Each row is a point on a tangle of strands that fork, close into loops and nearly touch. The rows are in no order.
In the rows, zero is written as 128.
Points whose rows are less than 111 apart are linked; no others are. Some points are linked to none.
miz: [112  61 187  78  96 132 147  87 176 112 136 127 179  85 179 121  93 106
 106 146 134  96  84 162 114 159  95]
dok: [109 139 160  92 175 145 137 109 124 178  87 151 121 137 103 159  97  90
 123 128  93 106 129 122  87 163 107]
tok: [137  90  95 130 185 127 118 109 160  99  79 155 117 147 107  93 113 137
  71 120 124 105  98 152 104 132 137]
litu: [ 95 142 170 109 189 123 145 134 124 135  58  87  94 125 136 169 140 113
 143 180 146  58 115 149 105 146 162]
Feda: [125 139 141  84 124 140  80  98 168 156 172 152 108  87  90 145 133  90
 109 196 114 173  99  72 116 159  92]
sute: [ 96 133 172  97 155 171 112 147 127 121 141 126 130 137 184 141 117 153
 121 145 211 140  84 171 140 109 104]
mirep: [157 140 133 112 155 175  74 160 179  94 154 152 121 108  80 137 138 167
  75 110 118 154 151  55  58 145 115]
suz: [131 149 107 144 116  82 189 137  48 183 188 153  98 160 125 110 117 122
 197 117  82 167 100 112 141 135 150]
ritef: [ 99  84 114 155  58 133 175 116 100 151 172 146 117 203 170  82 111 108
 112  38 124 153 181 107 111 101 100]
vuluf: [106 156 141 150 102 153 103 136 109 101 173 157 115 106 165  80 159 147
 111 104 172 164 106 129 141  55 132]
Ved: [129 175 136 135  90 156 109 157 107 138 182 132 102  93  97 137 169 119
 130 130 110 144 167  70  93 137 143]
tuli: [147 101 162 115 113 103 156 100 159 112 108  88 182  84 113 127 108 105
 139 155  73  73  89 153 128 176 148]
mori: [117  94 149 139 114 135 193 123  98 112 136  99 119 175 174 106 112 104
 113  90 114 104 171 150  70 139 158]
kibaz: [137 131 114 139 150 109 191 178  75 174 133 127 115 184 141 200 127 140
 173 108 118 119 157 147 135 177 124]
gipu: [128 181 135 161 117 164 106 184 125 106 126 113 104 106 111 163 146 155
 148  82 133 133 178  94 109 154 170]
Zope: [113 147 150 117 185 131 105 141 136  93 118 124  78 114 126 115 166 152
  92 163 163 129 102  82  69  99 146]
Lote: [121 179 149 123 193 109 123 161  75 120 109 120  90 113 126 115 140 159
 155 152 152 126  65 146 115 119 169]
Nor: [ 78 118 171 108 145 148 133  97 154 135  43 116 107 126 162 139 150  69
  93 124 130  65 141 145 100 128 130]
rog: [171  80  87 149 133 106 168 152 133 129  98  91 181 160 110 145 118 122
 153 115 101  99 155 147 161 142 146]
pugon: [140 102 136 134  84 141 135 119 147 121 169 124 151 124 164 109 138 105
 112 106 116 130 173 126 117 116 106]
vura: [ 99  88 161 113 100 117 135  94 118 147 163 116 108 133 195 102 141 103
 142 155 170 161 124 134 121  90  94]
lam: [144 146 111 115 145 113  88 104 129 103 144 161 100  89  78  95 134 153
 106 172  93 152  68 119 136 116 154]
rugi: [130 147 112 116 120 134  85 117 124  78 152 159 107  94 112  80 135 159
  88 132 134 161  64 140 160  96 153]
vebav: [ 61 179 147 129  87 145 161 108  75 122 114 130  89 121 184 126 135  99
 133 118 159  97 152 173 155 130 153]
buzi: [128 164 161 136 134 138 171 137  84 114 103 121 129 117 119 110  91 138
 142  99  93  88 112 175 129 164 181]
vefo: [164  55 113 117 116 145 135 159 175 122 170 109 187 159 176 158 116 129
 119 111 150 120 171 132 144 131  75]
Mis: [132 101 123 139 174  97 180 115 133 120  54  93 135 171 142 118 133 106
 131 129 123  58 147 173 108 127 145]
bigek: [135 148 131 160  89 151  95 149 123  94 169 126 121  90 146  88 175 146
 107 120 145 150 142 100 124  74 141]
vugik: [114 187 164 131 155 134  93 154  81  93 120 117 104  94 117 112 134 178
 155 122 146 133  55 166 134 111 193]
rok: [113 130 149 105 168 102 148 108  96 123 106 117 119 118 142  86 122 117
 129 149 100  91  74 162 116 125 164]
vuz: [166 127 126 125 125 153 101 178 158 113 176 107 160 113 128 175 137 165
 133 122 146 148 159  97 134 126 106]
sebom: [117 136 121 149 181 101 136 134 115 125  78 100  79 136 128 123 163 124
 142 173 144  96 132 105 101 100 141]
pag: [ 87 116 156 111 169 161 129 113 141 137  62 127  95 146 147 127 151  86
  86 129 140  81 177 106  52 121 117]
Fopef: [157 113 115 140 123  77 148 158 102 159 166  90  98 168  81 146 156 124
 156 129  58 136 138  72 116 119 144]
rebi: [156 107 143 100 182 153 104 173 185 113 137 145 164 135 113 177  87 170
 103 153 144 137 123 122  88 168 108]
pebo: [139  93  75 143 154  89 120 141 131 149 162 152 103 179 117 130 128 139
 126 163 158 172 122  94 126  96  88]
kibe: [156  82 149 102 104 155 119 139 149 116 213 130 155 119 183 120 142 130
 104 152 153 169 132  99 109 100  85]
Lak: [146  84 147 132 127 143 136 127 167  76 101  98 194 114 155 116 109 166
 102  98 136  88 126 190 144 122 136]
Fepom: [ 98 150 128 135 128 142 139 109 104 151 100 154 122 137 155 116 120 120
 144 101 155 121 120 159 176 117 112]
moteg: [ 85 158 121 112 167 166  81 135 141 138  93 166 117 152 116 179 111 137
 112 113 167 148 110 152 144 122  95]
pozo: [ 96 152 174 113 127 170 108 129 113 107 153 141 120 124 183 108 147 148
 103 122 190 157  88 147 144  87 118]
Gov: [123 107 186  88 107 160 121 105 160 108 159 116 163  84 177 120 116 120
  96 152 159 128  93 156 125 125  97]
Sugo: [104 130 142 122 141 148 148 109 116 186  95 146 125 162 140 160 109  85
 143 123 129 119 162 138 113 152  95]
Toge: [135 100 137 143 199 119 161 135 127 111  48  99 114 180 161 105 137 122
 105 119 154  56 137 151  78 117 139]
rom: [160 126 137 141 118 136 163 169 108 151 164  96 114 145  89 157 154 112
 148 117  61 110 174  82  90 156 151]
vazi: [158 163 108 107 159 140  73 143 163 139 119 153 106 103  54 167 122 153
 110 126 112 156 139  87 121 158 116]
Roba: [103 112 190  72  88 168 124 110 165 128 194 140 166  70 175 123 114 108
 121 149 151 155  93 124 127 140  77]
suk: [149  78 134 120 100 143 105 140 155 110 169 121 141 129 169 126 158 123
  95 133 140 136 173 108  85 102  84]
Ket: [132 167 119 138 106 123 127 117  74 144 191 176 144 102 124  72 128 132
 151 120 108 172  93 115 167 103 125]
rute: [112 137 140 106 106 162  90 122 150  90 117 163 151 100 126  98 107 139
  57  64 122 131  99 142 129 119 136]
befa: [156  98 107 142 150 122 125 136 170  74  91  94 172 135 129 127 106 164
 107 124 148  83 133 174 135 132 137]
Veked: [173 123  32 180 121  81 135 153 131 125 119 138 145 155  94 141 141 166
 144 136 148 144 122 140 200 104 124]
vilob: [ 83 153 131 132 191 158 110 139 118 113  40 144  73 152 130 118 144 138
  83  83 168 107 123 118  78 116 155]
ruzaz: [166 115 122 109 149 101 135 117 154 120 108 114 156 110  88 143  94 137
 140 161  82  91 106 144 131 175 149]
Rito: [ 66 163 147 119  99 144 128 106  82 136  91 147 106 127 162 109 141  99
 118  89 153 107  93 180 176 106 147]
vir: [ 76 104 146  81 136 132  99 108 170 110  70 135 123  91 124 150 120  99
  68 166 153  87  70 176 128 148 147]
sav: [163 120 143 134 128 145 115 196 150  87 164  91 175 119 151 179 121 167
 146 120 147 113 156 155 127 142 128]
ladi: [ 80 155 107 138 164  96 136 117 108 188  79 157  77 172 139 153 158  98
 148 172 175 152 124 114 137  91  72]
tul: [103 145  66 133 109  79 114  66 111 184  90 171 118 127  92 122 129  93
 164 140 110 150  95 125 196 124 115]
tulu: [150 159 111 142 106  95 128 133  99 126 144  98 146  85 108 146 143 161
 194 149 122 135 102 161 200 130 156]
bekeb: [154 140 121 165  89 110 135 174  92 108 185  87 164 112 127 143 145 173
 183 129 141 134 117 157 200 116 164]
rop: [177  70  78 162 109  98 167 156 109  97 189 114 190 155 149  95 134 163
 147 113 121 145  99 145 174 104 143]
Rav: [152 110 101 175 173 121 126 188 136  94 120 117 112 170 143 123 162 170
 106 121 178 111 152  86  77  84 123]
Vozan: [161 160 115 104 152 134  82 147 153 136 138 134 100  93  53 156 143 134
 130 165  80 153 131  66  92 163 134]
pekef: [147  86 116 122 128 157 122 112 149 130 129 173 157 164 129  93  93 117
  80  62  88 136 156 110  87 122 100]
Dakad: [140  90  77 137 114  89  98 124 168 155 164 119  94 164 108 156 148 109
 132 183 142 176 151  79 155 103  86]
Kel: [158  89 128 115 136  83 152 117 135 109 167  86 150 123 137  96 122 135
 149 171 118 118 104 127 114 125 139]
doz: [125 100 126 102  90 134 128  98 146 144 197 168 170 114 163 114 108 109
 149 133 140 175 110 118 179 116  78]
lapi: [140 148 107 148 126 124 197 165  70 162 145 131 127 173 107 184 106 161
 164  78  96 121 164 143 141 179 150]
dolu: [ 83 108 132 158 114  96 124 131 122 164 138 119  68 185 157 121 156  90
 135 154 171 144 163  72  83  57  95]
zules: [135 116  61 144 139 113 110 106 126 160 138 178 122 177 105 102 120 128
 113 123 123 177 117 107 145 116  85]
Tora: [134 179 169 102 119 155 124 139  98 166 205 163 134  92 112 120 110 129
 139 113  88 164 106 102 113 164 122]
zeler: [148  85 140 124 119 116 103 124 166  75 118  82 129  98 155 119 160 135
  90 173 160 114 139 132 107 108 131]
zepe: [ 89 172 121 112 104 132  80 105 139 150 109 140  93  97 106 179 152 115
 144 174 165 151 126 120 182 109 103]
vuba: [173  85  86 143 102  75 157 147 127 159 142  73 134 167  90 167 153 116
 163 133  76 127 142  91 155 126 140]
ger: [150 112  78 142 159  89 124 123 141  85  84 121 131 149 113 102 114 179
 121 162 155 125  59 205 198 123 152]
duz: [176 101  67 138 132 111  99 130 138 137 211 179 128 130  85 110 108 159
 124 161 108 199  96 104 158 133 100]
Peb: [117 144  74 127 121 104 111  72 120 161 107 189 119 156 106  93 124 105
 125 119 113 162 102 123 182 112 103]
kiban: [176 120  69 138 167 121  96 149 133 127 164 168 133 134  74 131 116 181
 117 139 117 165 106 110 143 140 114]
Sul: [150 152 120 172 168 138 109 184 119  88 125 139 130 139 131 105 134 212
 118  73 145 147 116 125 109 107 150]
fumer: [ 70 134 143  97 106 128  90 116 148 113  70 104 145  90 139 141 120  93
  90 128 150  76  83 183 162 137 172]
mive: [146 182 148 151  89 158 108 167 101 107 194 128 104  80 107 107 171 141
 135 111 117 159 151  84 116 103 153]
sudit: [ 92 197 149 167 128 142 135 152  80 103  96 121  72 130 148 125 136 151
 125  96 155 119 151 137 114 131 176]
Ripa: [120  81 187  99 100 130 170 127 134 160 181  96 133 144 162 137 113  82
 130 135 105 127 171 115  76 153 114]
labiv: [ 85 143 160 130  83 137 126 108 132 110  76 101 150  78 139 123 136  95
 113 111 122  75 112 185 167 140 176]
muto: [112 172 104 131 115 135  62 122 154 130  91 143  68  90  84 172 163 128
 117 169 166 144 125 101 160 119 134]
Taru: [146 185 141 153  88 134 120 138  92  99 184 122 125  65 104  83 155 162
 142 123  96 157 109 104 124 109 183]
vutal: [141  69 125 120  82 109 107  94 187  93 131  84 124  96 152 129 156 104
 109 179 150 123 158 129 123 108 109]
Vapu: [135 135 103 144 126 144 102 100 141  89  57 142 121 112  92  92 145 144
  75  79 104  89 122 105 123 116 176]
Tob: [105 154 153 129 156 171 157 179  89 162 163 129  88 163 155 188 134 120
 138 136 180 142 175 102  75 144 100]
Namuf: [111 158 111 151 128 113 171 114  56 174 145 176 105 166 130  92 117 125
 169  90 120 159 115 138 143 127 123]
Gagus: [124 102 149 106 164 142 145 128 138 127 148 145 148 148 188 143 113 133
 141 154 183 131 118 155 140 119  85]
Fab: [120 153 172 123 137 113 160 112  85 124 146 100 114  91 144 102 143 124
 154 170 104 103  98 160 114 139 174]
mub: [163 113 131 153 101 126 139 136 119  76 153  94 199  94 131  83 111 179
 137 116 104 111 101 178 176 112 175]
zapu: [118 121 129 131 145  87 145  80 112 114  73  93 123 121 116  77 132 111
 132 145  86  80  88 161 131 113 177]
detud: [148 164  91 145 163 110 151 149  82 156  91 146 149 138  79 135 114 175
 169  90  87 125 110 160 144 155 151]
Bazip: [102 146 134 106 132 149  92 116 147 152 121 121 118 115 142 177 137 113
 144 189 188 143 126 132 174 121  79]
buv: [100 168 122 122 173 148  91 157 113 145 118 183 104 155 119 144 125 160
 119 117 178 174 101 108 127 105  93]
deto: [ 92 133 135 121 116 141 165 108  98 151 137 172 142 140 191 106 104 107
 166 108 183 142 120 174 193 122 108]
nulov: [138 136  92 135 157  95 106 101 118 132 147 153  80 115  91  97 143 144
 121 191 116 173  72 119 158 114 135]
vaza: [142 125  76 173 172 107 133 163 111 115 106 140 111 172 131 101 140 153
 123 128 165 127 123 109  91  92 121]
Pes: [145  91 155 108 159 168  83 146 209  94 132 121 125 111 117 170 117 166
  84 184 170 138 120 142 111 167 113]
kod: [117 177 121 117 135 125 119 134  74 171 183 192 120 122 132 104 130 143
 149 120 149 201  80 107 164 103 100]
mato: [ 93 143 154 127  67 153 177 124  98 123 156 141 148 131 210 120  98 127
 152  97 170 135 149 176 169 140 117]
suf: [123 161 128 173  91 139 175 119  94  91  68 106 114 125 113 124 126 121
 126  85 107  70 184 158 118 156 190]
Guf: [131 133  86 165 147  88 136 135 117 115 105 133 116 164 138  84 150 135
 133 134 152 127 113 137 140  70 130]
Tifed: [137 150  88 178 134  77 134 140 118 116  67  91 104 123 104 126 172 129
 159 156 137  90 139 118 142 102 163]
Dide: [120 154 104 125 160 153  56 140 157 119  94 165 106 130  79 175 105 164
 117 112 138 180 104 128 138 157 108]
Popo: [112 132 117 118 204 127  91 130 140  98  75 110  53 107  96 134 158 148
  91 187 150 112  96  92  95 129 172]
tezu: [118 105  97 161 154 100 158  96 132 143  35 109 120 177 145 114 142  97
 136 127 144  80 151 161 140 109 124]
botez: [147 160 152 156 112 166 116 165 131 112 136 116 173 112 103 178  94 162
 169  69 108 141 137 161 150 174 143]
Nikod: [105 107 123 101 138 180 107 102 180 124  73 186 142 154 128 112  97 110
  50  74 135 120 127 143 108 133  81]
Vata: [167 120  87 138 128 128 109 175 133 112 185 141 143 137 120 150 130 164
 126 131 135 165 142 103 146 119  98]
bafe: [154 154 131 120 121 129 138 152  85 136 226 145 147 103 134 107 127 138
 150 124 113 169 104 103 129 130 132]
kuv: [166  59 135 116 149 127 145 160 163 104 168  87 182 143 173 163 131 140
 125 165 161 120 155 138 123 118  92]
Zap: [146 168 149 114 179 180  93 165 134 119 151 162 103 119 101 121 126 159
  92 111 124 156 136  64  50 140 125]
Tati: [ 89 161 100 167  95 134 211 148  69 116 118 133  95 195 186 167 127 116
 141  94 180 108 183 156 122 144 128]
rekol: [108 127 131 128 191 151 142 139 126  94  48 120 108 149 144 104 122 145
  85  74 161  65 107 165  88 122 164]
Gepu: [107 129 123 125 174 138 109 112 156 112  55 130  95 147 129 115 149 122
  84 106 138  93 153  98  78 113 131]
Pepi: [138  96 123 111 182 120 135 112 160 122 116 114 125 146 147 139 111 139
 116 185 168 115 114 157 141 131 112]
gerof: [151  89 106 123 125 100 124  96 156 121 101 111 141 138  92 103 112 109
 102 119  66 121 159 108 100 128 138]
Rabig: [144 119  76 153 144  78 131  92 139 113  74 110 131 121 109 123 136 145
 145 170 139 110  96 194 207 132 144]
Lobam: [113  91 176 105 139 147 198 138 110 166 198 121 122 182 178 160 109  88
 136 107 128 136 161 109  69 158 108]
Lebim: [153  82 104 115 124 106 110 103 163 120 159 135 139 136  75  88 105 114
  92 121  54 149 134  88  84 134 133]
Tam: [171 113 153 109 130 154  88 155 215  88 147  86 156  85  97 172 126 146
 111 168 140 123 142 113  94 171 117]
bosog: [119  87 150 111 159 139 166 143 123 187 136 125 138 192 159 166 107  95
 140 121 131 107 167 118  82 151  88]
Vum: [137 128  92 150 106 140 115 140 141 133 101 126 165 145  99 171 124 129
 147  83 135 121 181 125 169 130 116]
Ledup: [149 120 118 102 189 162 120 172 160 139 140 141 145 164 119 168 109 155
 123 135 142 121 146 111  88 148  87]
vozer: [153 163 103 146 168 115 117 164  99 115 113 134 142 137  97 123 118 191
 145  95 123 140 111 142 126 134 154]
zufib: [141  77 148 106  84  88 131  80 172 111 107  80 158  90 133 117 111  92
 121 158  70  84 118 144 123 143 139]
ren: [107 130 140 112 180 192  73 156 168 101 109 165 117 151 128 154 102 176
  77  70 173 153 136 109  83 119 102]
rizus: [109 140  73 110 124  97 124  82 125 204  88 158 116 137  88 167 120  80
 169 153 113 139 135 115 192 153  80]
leb: [180 122 117 123 147 160  95 160 177  91 146 138 154 115  85 128 104 162
  82  96  95 131 142  85  83 160 122]
zul: [126 105 182  98 164 122 157 111 105 162 157 132 141 162 133  91  64  99
 124 101  67 126 124 116  50 163 124]
Zozag: [ 93 157 158 121  80 184 101 122 128 119 129 164 154  94 144 109 109 129
  89  48 126 124 136 147 146 118 119]
Sato: [142 142 102 153 117  99 218 159  43 154 189 139 121 166 126 147 119 145
 166  91  87 145 117 120 135 162 156]
gem: [149 151 157 135 113 158 132 181 141 134 178  88 115  99 106 173 163 107
 131 128 104 120 197  73  83 157 143]
Ripo: [105 137 144 127  71 149  96 105 163  77  62  83 133  49 128 132 159 121
 106 114 127  78 138 152 161 120 183]
Rorat: [127 165 121 147  82 118 107 123 114 151 157 123  91 110 101 127 181  99
 150 142 106 141 169  64 110 109 137]
mikez: [138 193 158  99 106 157  87 142 128 136 188 165 150  65  85 142 114 134
 142 112  95 172 103 102 126 170 116]
tiz: [118  85 185 102 102 127 163  95 135 148 143 102 141 132 144 100  90  89
 122 103  66 104 148 125  59 149 128]
Bira: [130 171 121 151 150 110 182 135  75 140  58 126 133 138 106 144 108 160
 166  98 109 100 135 186 134 185 183]
rabe: [121 121 186  95 186 174 125 132 142 120  90 118 102 129 139 132 140 114
  95 148 129  91 149  87  19 146 125]
Fidan: [151 109 148 138 104 143 156 126 128  96 124 113 186 107 146 106 103 152
 124  88 117 103 123 176 155 135 153]
dafo: [153 147 131  81 134 121 101 123 155 148 178 116 110  81  61 147 141  98
 133 203  91 151 119  69  99 167 119]
Kotur: [147 147  92 146 129 121 161 142  86 171 126 160 158 144  98 156 106 137
 177  67  90 142 147 147 172 155 134]
bolut: [113 100 183  88  83  97 143  87 128 151 181  90 142  91 173  89 125  79
 180 192 129 144  87 138 143 121 137]
Tiso: [156  85  83 160 151 135  98 181 173  98 149 118 101 154 132 149 167 162
 110 162 172 133 166  59  99  84 106]
Lovad: [154 160 115 170 129 159 133 172  90 105 133 168 127 154 100  84 123 190
 102  44 117 156 146 109  98 118 153]
rupe: [126 174 126 119 164 128 106 148 102 164 145 148 114 138 108 170 123 152
 159 136 149 163 115 110 135 139  96]
mune: [ 83 173  99 124 161 109 124 112 104 207  53 173  89 158 124 171 140  96
 155 129 155 127 127 128 152 136  84]
nizir: [104  88 202  68  99 145 151  93 157 157 186 142 154 102 174 131 108  72
 142 163 130 166 119 113 113 152  76]
san: [149  71  81 164 118 100  88 133 179 117 142 109  84 148 128 134 176 129
 107 195 175 159 160  83 124  88  99]
Tif: [138 116  59 182 105  88 141 134 125 118  99 115 130 157 127  98 144 140
 150 139 144 133 118 145 181  78 114]
ravo: [107 140  96 126 123  68 121  68  96 180  87 134  86 125  86 109 146  95
 165 166  98 141  95 115 167 122 136]
Fav: [106 137 173  90 120 103 139  93 101 161 173 108 110  97 145 112 142  91
 180 202 111 152  90 115 137 119 137]
rapob: [ 85  75 148 136  96 101 135 106 128 160 156 103 103 170 193  91 141  98
 122 135 173 151 160 102  85  59  88]
Bines: [160 115  62 155 128  89  93 105 129 129 166 174  99 132  89  66 128 168
 114 168 108 188  85 107 167 110 123]
Kog: [113 133 130 115 120  60 138  78  93 178 114  96  95 125 114  99 130  85
 178 173  87 120 112 132 140 124 155]
rekes: [145 101  90 107 109 110 117  97 133 132 198 191 149 132 120  85 102 123
 135 132 117 206 100 105 175 115  94]
resav: [129 161 104 154 131 144 121 132  93 132 126 182 118 140 111  73 130 147
 105  78 104 145 133 103 102  95 128]
Kete: [131 149  88 200  96 105 130 133 119 129  67 105 109 133 125 117 173 115
 130 119 148  94 169 114 152  94 148]
Forov: [130 107 126 134 113  82 154  74 112 119  85 104 156 135 101  59 100 117
 131 108  48  96  88 162 133 123 181]
tirib: [111 150 188 107 147 174 145 142 123 142 147 115  99 116 140 131 128  97
 103 126 112 119 167 108  16 160 135]
Lod: [163 141  89 148 128  94 140 132 113 113 101  92 160 115  97 139 138 151
 172 140 115  98 103 164 185 129 164]
makel: [141 108  95 136 136 124 127  93 146 103  62 140 146 133  93  94 115 118
 105 104  94 113 133 133 127 122 139]
Mez: [162  98 138 121 173 133 117 183 173  86 142  73 167 128 144 177 117 167
 139 168 172 102 136 156 120 148 121]
Dimif: [132 115 108 163 118 119 202 179  84 134 151 115 100 193 162 164 129 123
 141 101 140 105 174 137 121 140 134]
Rutup: [101 145 117 116 124 117 140  87 115 204  66 155 116 142 114 158 113  73
 165 124 112 123 152 131 159 149  89]
tamu: [106  83 176  92  84 124 147  90 134 132 170 125 140 105 205  82 120  88
 155 150 158 151 105 153 142 101 116]
Fedog: [137 105 124 127  93 116 141 112 129 152 163 140 162 121 148 121 119 108
 154 122 132 138 131 124 165 127 101]
Bapi: [126 138 121 116 116 143  80 108 153  83 118 164 132 105 110 117 116 165
  77 105 127 134  77 151 150 120 148]
fanu: [108 154 165 103 152 109 150 123  74 172 180 143 106 111 159 121 138 122
 189 192 140 166  70 125 137 125 123]
peto: [165  77  97 125 108 133 109 119 161 115 163 164 171 145 102  78  96 138
  76  74  59 165 139  76 102 116 106]
tuzu: [112 156 159 121 194 111 149 145  97 141  94 109  82 132 136 142 150 134
 146 163 150  99 106 129  83 127 146]
rab: [134  96 128 108  95 155 111 116 156 149 208 155 147 131 170 117 129 116
 115 144 154 190 142  96 145  95  69]
lov: [121 148 108 136 161 124  74 128 146  90  83 124  67 111 104 134 152 147
 100 170 167 121 101 123 152 123 157]
Dobo: [102 139 174 102  76 190 134 114 135 157 168 167 148 110 162 136 105  90
 120  97 138 135 177 118 132 157  76]
bezaz: [118  89  92 129 123 135 126  84 170 132  94 173 157 179 134  85 103 103
  78  69 114 134 143 134 122 119  79]
ripes: [122 170 142  96 132 126 132 133  87 195 200 167 122 103 140 146 124 122
 193 156 133 186  95 108 161 129  97]
nuzad: [121 109 149 117 122 164  93 148 195  99  94 118 159 127 150 174 104 148
 106  93 168 106 159 158 133 134  86]
Kepof: [ 91 118 182  97  90 151 132  93 146 168 146 131 145 108 164 151 124  64
 139 147 133 136 150 116 130 140  78]
Kuzin: [162  62 100 143 100  71 159 151 119 137 216  82 142 181 120  86 128 164
 136  94  77 164 103  90 157  82 140]
genat: [117 154 147 121 157  99 128 135 142 131  71  87 117 108 120 179 137 122
 162 193 143  82 116 164 149 144 147]
dev: [120 148 165  90 162 126 138  99 108 160 129 157 121 143 109 111  97  96
 128 120  72 110 108 118  74 156 120]
Noz: [101 156 150  84 109 164  77 113 156 134 161 162 122  91 107 154 134 110
  95 164 136 181 108 106 139 138  91]
nipu: [161  45 128 122  90 127 152 116 184 102 144 104 206 121 190 135  99 118
 124 113 145 114 154 164 148 134  87]
Gubo: [ 88 147 134 145  75 148 177 114  85 116 132 125 105 150 195 133 123 100
 142 102 156 109 175 152 146 127 121]
tisog: [107 133 107 135 104 147  87 116 166  74  50 110 120  79 103 117 154 129
  81  98 122  82 129 135 143 105 187]
pog: [124 132 153 131  88  99 162  75  96 140 120 110 141  99 117  82 112  93
 156 119  54 109 121 145 143 147 179]
mab: [107  96 118 106 151 117 111  94 169  96  76 133 112 125 125 103 119 121
  70 149 142  90  88 161 118 130 138]
viz: [127 121 143  96 153 108 114 108 159 130  95 102 123 106 138 169 110 127
 127 193 162 102  96 165 165 158 126]
Mera: [134  58 154 105  84 127 150  88 179 122 123 130 201 105 182 117  99 116
 117 117 139 101 116 178 155 145  95]
nupo: [175  96 109 167 109 104 169 140  95  84 182 115 189 127 130  65 124 172
 128 102  98 133  94 152 144 113 172]
revas: [162  97  89 162  96 124 170 157 127 125 120  79 198 149 125 188 123 138
 163 100 129  91 182 167 186 146 153]
veb: [ 94 149 153  99 121 168  76 114 149 127 129 156 131 112 119 159 125 117
 103 115 148 143 120 130 134 136 107]
duvu: [101 161 150 118  73 178 120 106 127 146 142 182 148 118 134 122 109 102
 110  62 107 145 160 118 141 144  94]
Mif: [115 139 144 118 160 150 148 169 107 180 126 122 121 168 167 193 127 122
 169 158 184 128 164 121 132 146  81]
bul: [134 158 129 140 197 151  96 171 116 105 126 152  84 126 113 105 149 166
 105 121 157 148 112  74  63 101 134]
dut: [111 184 128 159 128 152 154 122  66 147 133 192 120 152 128  81 107 134
 124  64 118 140 128 144 137 125 125]
mik: [130  64 143 105  73  88 118  72 183 115 126  47 139  94 154 122 125  82
 121 158 107 118 165 137 102 107 117]
rarag: [ 83 141 126 152 140 119 125 142 110 184 121 140  75 165 146 149 159  87
 129 167 175 154 152  81 108  76  82]
sop: [142 170 108 175 131  71 133 137  82 111  98 105  96 104 102 102 179 142
 159 162 117 118 110 113 135  91 185]
fekes: [131 168 161 112 159 141 113 150 140 114 117 112 114  91  95 151 124 134
 133 130 105 109 119 110 103 158 156]
pemo: [163 119  99 112 138  81 155 116 123 166 115 135 178 120  87 160  87 121
 171 136  64 121 100 140 161 179 137]
nam: [149 154 104 171 118 121 168 140  92 126  65 112 153 144  81 140 120 149
 135  79  77  92 173 148 129 171 191]
Sifu: [182  76 125 141 144 114 119 138 172  55 115  77 155 111 154 114 144 163
 103 172 151  92 131 151 106 110 141]
suse: [116 162 166 141  94 159 153 125 104  87  90 122 134 113 116 132  97 132
 118  75  97  90 151 166 121 165 174]
Bot: [113 168 154 123 115  96 159 102  76 149 119  97 104  95 111 116 141  98
 169 160  79 113 112 145 126 140 171]
keled: [121 153 136 123 149 135 120 156 131 157 136 117 121 150 138 200 141 139
 169 165 184 144 139 133 159 124  88]
dip: [114 134 115 149  59 113 164 114 107 155 143 102 135 115 161 159 157  89
 197 147 151 114 167 149 211 126 131]
saz: [ 68 101 163 116 134 126 151  81 139 135  59 105 119 153 187 114 134  63
  98 133 154  74 124 178 129 122 124]
Nulor: [ 96 111 111 128 129 103 138  69 135 130  46 110 120 153 145 111 141  74
 132 137 138  81 124 170 165 106 133]
toduk: [129 145 106 168  98 130 123 130 107 135 110 132 104 130 103 123 162 109
 131 117  99 118 181  88 125 103 140]
Rif: [102 117 142 117  79 118 101  71 139 129 119 127 122 105 134  77 132  92
 102 121  95 141 134 111 111 100 124]
nug: [127  82 119 119  74 127 103 110 186 146 108  93 131 136 115 148 144  64
 107 140 103 111 213  88  95 121  99]
masok: [117 146 168 116 146 167 168 166 108 133 157 125  83 166 150 163 136 109
 112 130 141 114 182 107  42 162 130]
fuzo: [127 193 157 141 102 142 104 140  98  86 138 120 116  69  98  99 141 162
 135 113 110 125  97 139 134 114 207]
Rubo: [175  97 154 115 123 155 109 163 202  85 157 113 179  81  96 150 114 161
  80 122 107 120 147  93  68 164 109]
Reto: [156 168 100 169 107  95 132 140  73 110 143 108 119  94  94  99 156 171
 165 133  80 135 122 111 136 110 196]
lizaf: [132 194 165 134  98 159 101 171 105 127 180 133 155  92  83 160 104 149
 170  77  93 170 126 140 133 176 143]
tizuz: [157 123 110 155  79 133 147 156 117 118 160 101 192 123 119 169 124 162
 186  96 127 125 156 153 201 140 146]
zusi: [109 107 125  98 163 188  79 134 180 100  90 175 130 158 134 150  88 146
  55  75 164 142 123 142 111 135  93]
mulaf: [178  99  70 137 112  81 140 116 137 142 109 104 173 155  79 145 116 116
 162 127  57 110 133 119 155 148 151]

A fork is a point with three links, a tip a point with one. Leave the first point through the second and follow the links. Name the first fork or tip that comes.
Kepof; nizir -> duz
Guf; vaza -> tul
vilob; rekol -> pag
Rubo; leb -> keled
Vapu; tisog -> makel
dolu; rapob -> botez
ger; Rabig -> mulaf
lapi; Sato -> detud

A tip is a point with one link. Name the tips that can be reached along the links from each point below, in the order of the rows.
Mis -> Ledup
litu -> rop, ger
tul -> Veked, botez
pekef -> ren

How many points has the smallest loop of links through each point below? Write none if it is on no loop.
rok -> 6
sute -> 15
vebav -> 6
vilob -> 10
nulov -> 24
fuzo -> 9
detud -> 11
vir -> 9
